The views of a scene show one set of named points, each view turned or mirrored, shifted and resized as a whole, with a little noise and some points left out.
In the rows, zero is written as 100.

Scene 1
View 1
K860: [ 84  95 101 120 110 139  98  95  93  96 135 113 113  91  94 111  86 104
 108 105  99 108]
K782: [ 98  87 100  96  90 120  92  99 107 100 108 119  98 106 104 109  92 108
  97 103  94 108]
K28: [ 96  95 103 104  92 125  95  97 104  97 111 123  99  97 100 113  92 108
 104 104  99 110]
K418: [ 95  77  89  97 106 106  88 101 116 105  99 104 101 109 102 104  92 107
  84 107  99 105]
K289: [ 95  91  99 102 101 121  97 100 110  96 107 115  97  97  97 114  95 101
 103 105 107 112]
K196: [ 99  98  98 102  95 123  95 104 102  94 106 116  89  99 102 115  98  98
 105  96  99 110]
K266: [ 96 100  97 105  91 131  94 107 104  89 110 110  88 102 103 112  99  98
 108 100  99 109]
K651: [105  84  93  92  99 101  89 104 112 108  87 114  88 107 102 108  97 104
  84  98 102 107]
K687: [ 76  69  82 104 116 123  93  93 116  92 130  95 124 112 106 105  87 106
  93 113  89 105]
K168: [ 91  90  94 107 102 124  94  97 101  95 118 115 104 101 104 110  94 104
 101 101  91 106]
K723: [ 95  90  92 103  98 115  90 103 111  96 102 110  95 104 104 110  99 104
  96 105  96 105]
K618: [ 96  89 105 101  90 134  91 106 103 103 118 108 100 108 100 100  84 108
  97 109  96 107]
K212: [ 93  85  94 109 104 103  84  98 124 105  93 114 106  99 100 108  94 120
  87 121 103 103]
K283: [ 94  90  90 107  98 111  84 105 114  99  98 109  97 105 105 106  99 110
  90 109  94 101]
K140: [ 94  87  98 101  99 120  95  98 113  96 108 114 101 101 100 111  92 106
 100 109 103 111]
K650: [ 92  85  87 110 111 110  81 110 110 109 100  96  99 107 100  98  92 109
  81 110  98  98]
K165: [ 99 100  91 116 108 105  82 101  91 110  99 124  96  96 103 109 101 108
  85  91  90  97]
K756: [ 92  91  97 104  85 122  88 100 119  90 106 115 101 105 107 109  97 113
 102 115  91 105]
K892: [ 90  92  90 117 110 124  84 111 108 103 109  95  99 103  98  98  91 105
  90 111 101  99]
View 2
K650: [ 94  92 122  98 134  95 103 122 105  99 120  84 120  96 101 131  78  83
 104  96  56 112]
K723: [ 70  94 111  85 111 108 114 136  95 101 122  90 110  94 114 109  91 109
 107 100  80 120]
K196: [ 68  95 100  86 102 112 126 161 103 101 118  84 105  97 120 107 102 129
 109 108  99 123]
K212: [ 84  90 111  82 114 106  83 114  75  76 135  78 113  85 109 102  87  92
 104  87  53 112]
K782: [ 76 100 110  80  93 106 116 129  98  91 132  79 102 109 121 115  94 120
 111 108  97 119]
K860: [116  97  95 108 113  94 121 177  95  82 114  62 122 106 117  91  68 110
 146  95 132 129]
K892: [ 99  85 115  97 134  91 105 147 109  97 109  81 128  96 106 119  69  90
 110 101  77 108]
K651: [ 67  97 111  84 106 117 114 116 103 103 138  86  97  94 105 133 112 118
  96  97  45 117]
K165: [ 86 123 115 113 121 100 119 151  88  89 123  77 107  94 111 122 114  94
  99 106  61 158]
K618: [ 95  92 110  82 100  91 113 138 114  83 120  70 111 116 121 123  80 116
 113 116 111 105]
K266: [ 67  90 103  81 105 107 125 166 108 104 109  88 111  96 123 104  93 125
 107 114 109 115]
K756: [ 65  93 119  68  99 101 100 127  83  86 121  87 113  97 127  94  83 106
 103 108 103 113]
K687: [101  91 124  92 121  98 116 109  85 112 126  88 126 111 108 100  41  76
 153  71 107 119]
K140: [ 82  88 102  81 101 110 111 137  94  91 129  79 108  98 114 102  85 118
 122  93  91 112]
K283: [ 73  95 120  84 118 103 104 126  93  96 121  90 115  93 115 112  89  95
  98 103  69 118]
K28: [ 82  98 101  85  94 106 113 151  91  81 126  72 104 101 123 100  97 124
 114 107 105 123]
K168: [ 87 103 110  93 106 102 124 146  93  97 123  81 114 105 119 105  82 106
 127  99 108 132]
View 3
K168: [125 103 124  81  83  91 101  94  93 101 104 124  90 114 120  89 106  98
 100 110  84 104]
K266: [125 122 116  79  73  94  91  88  85 100 107 128  89 127 110 103 100  96
 102  99  80 104]
K650: [114 111 121  89 108  98  84  98 115  88  93 107  99 105 117 101 101 106
 104 106  92  89]
K651: [107 103 100  89 106  83  87  89  97  95 109 108  89 109  97  99  93 104
 109  86  92  85]
K212: [101 106 116  74 102  91  99 103 123  97 107 104  99  99 105  95  96  96
 105  95  98 104]
K860: [139 103 141  68  65  92 109 107  93 104 104 122  87 112 138 103 112  96
  95 116  75 109]
K723: [114 110 113  84  89  93  93  93 100  96 106 120  92 114 106  95 100  99
 103  99  88 101]
K782: [114 108 111  77  90  81  99  86  90 111 106 119  90 115 111  93  99  95
 106 104  86  99]
K892: [124 118 130  82  92 104  86 102 114  85  95 111  99 110 124 109 104 105
 101 107  87  96]
K196: [125 112 114  80  77  89  94  89  83 101 112 125  86 122 109 101  98  98
 103  94  82 101]
K418: [106 102 106  89 107  89  89  98 111  95  95 108  91 107 109  94 102 101
 103 104  87  93]
K756: [107 119 115  73  87  92  99  88 104 108 105 125  97 118 107  87 100  88
 104 108  92 112]
K140: [114 106 111  76  83  86  99  99 101 104 104 115  86 113 112  99 102  95
 101 101  81 105]
K618: [120 119 118  71  88  83  93  87  93 115  96 117  92 119 125 105 103  94
 104 116  83  97]
K283: [110 113 117  83  99  96  90  90 108  93 105 116  99 111 106  93  97  99
 106  99  94  99]
K28: [121 109 119  68  78  84 104  92  90 110 112 120  90 115 115  99  98  93
 105 100  86 105]
K289: [119 107 110  76  79  88  98 100  97 102 108 116  85 115 110 104 101  95
 100  95  79 105]
K165: [130  99 136  85  99  92  96  87  91  88 119 117  98 103 113  92  95 112
 111  90 101  85]
K687: [112  94 121  91  94  98 101 110 117  95  84 119  89 106 128  76 117  96
  89 132  76 111]
View 4
K165: [ 70  79 123  94 110 109 101  95  78 110  97 128 111 109  69  88  89 115
  91 100 114  86]
K212: [ 98  81 106  92  87  91 113  95  99 105 115 103 110 130  76  87 111 123
  80  77 142 110]
K283: [ 87  91 102  92 101  97  99  94  77  94 115 110  99 129  88  95 101 122
  89  88 128 104]
K266: [ 83 102 114  88 101 108  85 104  64  81 115  89  78 114  93  98  97 117
  78 121 103 117]
K651: [ 94  91  95  95 105  83  78 103  88 106 108 115 115 122  97  82 106 113
 100 108 138  94]
K723: [ 84  97 101  98  99  95  93 101  79  91 120 107  93 121  92 100 100 118
  88 100 118 101]
K756: [ 96 108 105  98  87 109 108  88  76  88 122  96  84 133  89 100 105 114
  68 101 124 116]
K650: [ 87  78  98  78 112  81  97  91  90  94 112 111 102 133  84  95  89 136
  92  70 120  94]
K289: [ 91  91 113  92  93  95  91 111  92  90 117  86  89 112  88  93 102 117
  75 116 110 112]
K196: [ 83  99 116  95 101 105  83 108  73  89 110  94  88 110  90  93  97 112
  81 127 106 110]
K860: [ 83  82 133  85  99 111 114 102  99  84 114  77  67 109  65 104  75 125
  48 109  72 107]
K618: [103 102 107  77 110 102  95  84  85  88 108  86  81 136  92  94  83 124
  60 113 104 103]
K687: [ 89  88  88 103  92  83 122  99 115  83 142 101  74 132  80 124  81 129
  63  71  91  90]
K140: [ 95  93 108  94  92  94  98 105  94  92 118  90  88 121  88  95 101 118
  70 110 114 109]
K782: [ 97 103 104  97 100 104  96  94  86  97 113 100  91 126  92  92  96 110
  70 120 115  99]
K28: [ 91  98 123  93  95 110  96 102  84  96 108  88  89 112  82  90  98 111
  64 129 108 111]
K418: [ 96  88  88  92 102  77  95  98 100  98 120 109 103 132  92  95  97 124
  87  88 126  93]
K168: [ 85  95 112  98  98 105 105  98  89  90 120 101  81 118  80 104  86 116
  68 108  96  99]
View 5
K892: [ 72 124  98  85  96  97 113  86  99  88  79 104 107 107  88 102 109  88
  95  92  87  92]
K289: [ 74 100  86  89  84 100 102  92 102 100  93 107 108 107 102 112 109  84
  80  74  99  93]
K650: [ 84 126 104  90 106  95 111  83  87  90  77 102 104 103  96 100 107  83
  91  92  81  96]
K165: [ 82 111 112  82  96  99 106  98  88  75  98 125 106 102 106 103  94  93
  79  73  71 102]
K418: [ 92 112 100  95 104  99 106  85  83 101  82  96 103 100 105 104 110  81
  89  84  90 100]
K687: [ 77 104 101  91  89 109 131  84  95 101  90  75 121  90  96  88 114  82
 112  85  93 100]
K651: [ 99 108  99  95 107  97  89  91  81  97  85 110  96 104 112 113 104  82
  74  76  90 101]
K28: [ 72  94  86  79  88 101 109  97 104 101 101 112 106 106 101 111 104  95
  78  75  96  98]
K212: [ 82 115  93  86 103  92 114  77  84 106  93 102 106  99 108  96 101  71
  69  86  83  93]
K266: [ 75 100  87  76  90 106  96  98 112  91  92 111 110 114  94 113 104  96
  86  76 106  94]
K618: [ 75 101  87  80  97  98 115  95 107 106  89 105  98 108  92 113 113 106
  90  89  97 101]
K168: [ 74  97  96  82  87 106 114  96 103  93  98 103 111 102  99 103 106  95
  93  76  93 101]
K723: [ 85 107  94  83  98 102 101  91  96  94  90 104 109 105 101 104 102  85
  83  79  96  97]
K140: [ 75  99  88  88  89 101 110  91 101 103  94 101 107 103 101 108 110  87
  87  78  97  97]

In a view up to two points have been moved. Name them for each view, in the order of its rows, or write -.
view 1 | K687
view 2 | -
view 3 | K892
view 4 | K723, K28
view 5 | K140
